The views of a scene show one set of named points, each view turned or mirrored, shifted and resized as a whole, with a little noise and some points left out.

Scene 1
View 1
dafa: [  3   9   5   1   7  -8  -1   2   3   5 -10   1   9   5  10  12  -3 -15
   5   1 -15   8  13   5   7]
Nug: [  5   9  18  -4  -1  -8   7  -2   4   2  -7 -16   4  13  -6  16 -10 -15
  18 -11 -20  18  10   4  15]
Bives: [-14  20 -26   6  14 -17  -3   4   0  31 -13  14  13  10  33  10 -29 -27
   9  -5  -9   9  -8  18   6]
binor: [ -3   8 -19 -13  14  -8  -5 -12   5  10 -10  -4   8  15  -5  26 -29 -30
  40 -25 -35  16  16  20  27]
Tonuv: [ 10  -6 -13   6   0  -6   2  23  -2   6  -4  -1  -6   9  -6   0 -14   0
  19   5  -1  25   0  -3   5]
mul: [ -9  17 -28   3   6 -12  -2   5  -2  26 -11  11   6  12  18   5 -33 -21
  22  -8 -11  12  -9  17  14]
dusuf: [  1   7 -43   4  -4  -2  -2  17  -5  20  -8  17 -10  10   3  -9 -35  -6
  34  -2  -4  16 -13   9  20]
Nesov: [ 11  -4  -6  -8  -1  -3   2   6   2  -1  -4 -14  -7  15 -25  13 -20  -9
  40 -15 -23  27  13   3  22]
pok: [ -8  16 -24   0   4 -10   1   3  -2  23 -10   4   3  14  11   8 -34 -21
  28 -13 -14  15  -8  16  18]
ripun: [ -1   2 -24   8  15 -12  -8  16  -1  16  -9  16   8   4  19   6 -12 -14
   5   9  -2  12   4   5  -2]
Vut: [  6  10   5  -1  -9  -4   8   6   1   7  -6  -8  -4  13  -6   3 -18  -7
  23  -6 -13  17  -1   2  18]
mudag: [ 11  -8  -6  -7   7  -5  -2   5   3  -2  -5 -10  -1  12 -18  17 -13 -12
  31 -11 -23  24  20   3  15]
Dep: [ -8  30  40   3   2 -16  11  -9   7  14 -12 -12  20  10  28  19   1 -26
 -15  -1 -15   2   4   8   2]
Gepa: [ -6  33  28  10 -10  -9  11   0   2  16 -13   2   9   6  31   0  -1 -13
 -16  10  -4  -5  -8   4   4]
Suv: [ -5  11  -6  12  14 -14  -4  13   2  18 -11  15  14   1  34   6  -1 -16
 -14  15   2   4   2   5  -9]
korik: [ -3   7  -7   2  15 -13  -4   4   3  12 -10   4  13   7  16  17 -10 -20
   7  -1 -13  12  10   9   3]
gudir: [12 -3 -1  4 -1 -2 -1 17  0 -2 -5  3 -4  3 -5  1  0  1 10 10 -5 14  9 -6
  5]
vafuz: [ 26 -12   2  -9  -4  11  -7   6   3 -23  -6   1  -8   0 -30   6  12   3
  25   4 -23   7  33  -6  21]
zaz: [ 25 -16   4  -5  -2   3  -2  14   1 -18  -3  -8  -9   4 -30   6   6   4
  24   3 -16  21  26 -10  13]
Mesok: [ 9 11 23  7 -8 -3  7 11  1  0 -7 -1  2  2  8 -1  9 -2 -8 15 -2  5  4 -7
  3]
View 2
vafuz: [ 22 -19  -4  32  27   4   8  26   5 -13 -23 -12 -15  -7  23  25  -1  12
  26   4  30 -21 -10  -1   2]
Suv: [-18 -25  15  -9 -16  21  26  -8  23   5 -10 -30   2  18   4  11  -6 -13
  18  -5 -15  -6   8   1   2]
Nug: [  3 -10 -14   8  -1  -2   9  -8  11 -17  -7 -15   6  -2  29  11  -3 -12
  11 -11  12 -15  -6 -20 -10]
gudir: [ 11 -17   6  10   6   7  27   4   7  -2 -16 -18  -4   7  16  14  -6  -1
  23   8  14  -8  -8  -1   1]
Nesov: [ 13   5 -14  11  18  -4   8   3   4 -20 -19   5   3   1  33   2   8   3
  15   6  22 -23 -15 -21  -4]
Bives: [-25  -2   9 -16 -16  21  13 -14  26  -9 -11 -10  22  23  10  -7  12  -9
  12   3 -13 -16  13 -17   1]
Vut: [ 11  -5  -7   8   0   2  17  -7   8 -16  -8 -11  13   3  23   7   2  -6
  16   5  21 -12  -6 -20  -8]
Tonuv: [ 11  -6   5   0   7   4  33  -1   3  -2 -18  -8   1  14  19   4   0  -1
  21  16  12  -9 -13  -7   1]
mudag: [  6  -2 -13   9  19   0   7   7   7 -16 -22   0  -4   4  33   4   4   2
  14   0  12 -24 -13 -13   1]
Mesok: [  9 -29   4  12  -8   7  27  -4  11  -2  -5 -35   0   1  13  25 -15 -13
  22  -4  14  -2  -2  -2  -7]
korik: [-14 -12   1  -3  -3  12  11  -3  19  -7 -15 -15   3  12  17   5   1  -8
  14  -8  -7 -17   3  -8   2]
pok: [-11   7   1  -7  -6  13  10 -11  18 -18 -11  -1  25  16  16  -9  16  -3
  12   9   3 -19   6 -24  -2]
zaz: [ 24 -15  -7  22  26  -3  19  17  -1  -8 -23  -9 -16  -3  28  18  -4   6
  24   5  25 -16 -19  -1   1]
ripun: [-13 -13  15  -8  -4  18  23  -1  19   2 -18 -15   3  22   8   2   3  -3
  18   6 -10 -13   4  -2   7]
dusuf: [  2   9  14  -4  -1  18  27  -4  10 -10 -15   3  25  22   8 -10  20   9
  21  33  15 -14   3 -17   3]
dafa: [ -7 -18  -1   6  -2  11  10  -1  17 -10 -11 -20   1   5  18  13  -3  -8
  17  -9   2 -15   2  -8  -2]
binor: [-14   9 -16   3  11   8 -14   2  20 -29 -19   8  12   6  31  -7  19   2
   8  -6   4 -34   3 -28   0]
Gepa: [ -5 -29   3   6 -27  13  18 -16  21  -9   6 -40  16   0   8  23 -12 -23
  17 -13   9   0  12 -13 -14]
View 3
Gepa: [ 10 -12   7  15  22 -16   9 -20  18  -2   3  10   5 -10  -2  27  15 -17
  12  14   9 -17   5  -8   1]
dusuf: [ -5  -4  13  -2 -17   4  -7 -14   8   2  17  16  16  11   2  10   3 -15
  -2   9  -3   3  -1  11  -9]
korik: [  1  -3  -1   7   9   0  -1  -3  13  -2  18   1  13  -1   4  16  11  -8
  17   9   0 -13  -6  -3  -1]
mudag: [ -3 -11   2   7  -9   1  -4  13  13  -5  16   6  17 -11  11   4   1   0
  16   9   8   2 -11   0   6]
Mesok: [  7 -11  11  15  19 -12   0  -9   6  -5   1   9   4 -15   6  18   2 -17
  15   9  16 -10  -4  -1   3]
Nesov: [ -4 -15   5   7 -17   0  -4  12  15  -5  14  12  18 -12  10   3   2   1
  11  12  10   7  -9   3   6]
pok: [ -3  -5   2   1 -12   3   1  -9  20   1  20  11  19   7   0  14  15  -5
   4  13  -4  -4   1   1  -4]
dafa: [  4  -8   2  10  10  -5   2  -2  13  -4  14   3  11  -7   4  15   7 -10
  18   8   5 -10  -5  -6   2]
Vut: [  1 -14   8   9  -6  -6   0  -3  16  -3   7  15  13 -10   5  11   7  -5
   7  14  11  -1  -2   2   3]
Suv: [  4   5   2   8  25  -1  -4 -17   5   0  15   1   7   1   2  24  10 -19
  16   7   2 -22  -4  -1  -5]
mul: [ -2  -1   2   1  -6   3   0 -14  18   2  22  10  17  10  -2  16  15  -9
   5  12  -6  -8   1   1  -6]
vafuz: [  4 -21  14  12  -4  -8   1  17   2 -10   9   3  10 -17  14  -1 -16 -14
  25   0  12  11 -11  -3   6]
ripun: [  0   4   4   4  10   3  -7 -10   3   0  18   3  11   5   4  17   5 -16
  13   6  -1 -14  -6   4  -6]
Tonuv: [ -3  -5   9   5  -4   1 -12  -4   4  -2  10  13  12  -6   8  10   1  -8
   6  11  10  -2  -8  11  -1]
Nug: [  1 -14   1  12   0  -6   2   5  20  -5  10   9  14 -15   6  12  10   1
  14  14  11  -4  -5  -5   8]
zaz: [  0 -16  11  11  -3  -4  -7  15   1  -8   7   7  10 -20  16   1 -12  -9
  20   5  17   7 -14   5   7]
Dep: [  8 -10  -4  17  26 -13  11 -11  25  -4   8   4   8 -14   0  27  21  -5
  18  16  10 -22   1 -15   6]
View 4
ripun: [ 11  -9   1  13   5 -10  -6  14   5  16  15  21   1  19  -3   0  26   1
   3 -14  27  -7  13  -8  18]
Dep: [ -3  -2  13 -11  -2  11  24   5   6  32   7  23   1  14   4  17  13   8
   0 -21   1   2 -10  -4  21]
Nesov: [  9  -6  -2   2  20   3   3  15   2   4  -6  15  13 -14 -18  -5  -1   0
 -18 -17  13 -13  33 -12  19]
Mesok: [  4  -2  11  10  -3  16   7  13  12  28   5   8   6  14   3  14  10   9
   2  -4  10 -15  15   4  15]
mul: [  6 -10   3   5   4 -23  -5   1  -2   2   8  20  -2   0  -8  -5  20   1
  -1 -23  24   1   7 -11  16]
Bives: [  5 -11   3   3   2 -24  -3   2  -2   9  14  26  -5  10  -4  -2  26   1
   3 -25  24   5  -2 -13  18]
Tonuv: [ 11  -9   4  17   8   0  -8  20   4  11   2  11   5   4  -8   4  12  -4
  -8  -6  21 -13  30  -7  12]
binor: [  8  -5  -8 -11  24 -12  10   4  -1   0   3  27  10 -12 -20 -16   7   5
 -13 -33  16  -2  15 -19  28]
korik: [  9  -6   1   2  10  -4   5  13   5  18  11  24   4  13  -5   0  19   3
  -2 -19  18  -4   9 -10  23]
dusuf: [  9 -11   1  19   4 -24 -18   3   0  -7   4   8   0  -7 -11  -8  15   0
  -1 -13  30  -8  24  -8  11]
mudag: [ 12  -5  -4   0  24   5   5  18   4   8  -2  19  13  -7 -16  -6   3   0
 -17 -18  15 -13  31 -14  22]
vafuz: [ 13   4  -7  10  22  23   6  17  18  16   1   6  23   0 -13 -10  -2  16
  -5  -5  14 -29  41   0  25]
Vut: [  4  -5   7   4   6   1   3   8   4   8  -3  10   7  -7  -9   4   3   3
 -10 -13  11  -9  21  -5  14]
gudir: [ 10  -4   4  14   8   9  -2  17  10  19   4  10   9  10  -4   4  11   4
  -3  -5  18 -18  27  -2  16]
pok: [  5 -10   3   3   6 -21  -3   1  -3  -1   4  19  -1  -6 -11  -5  15   1
  -5 -25  21   1  11 -12  16]
Gepa: [ -4  -2  16   1 -11   6  12  -1   8  27   7  12   0  13   7  16  13  11
   7 -13   6  -3  -4   4  15]

Which points are out of place in each view (at most two, in the order of its rows)? Write none if all are in place.
view 1 | Gepa
view 2 | Nug
view 3 | Tonuv
view 4 | mudag
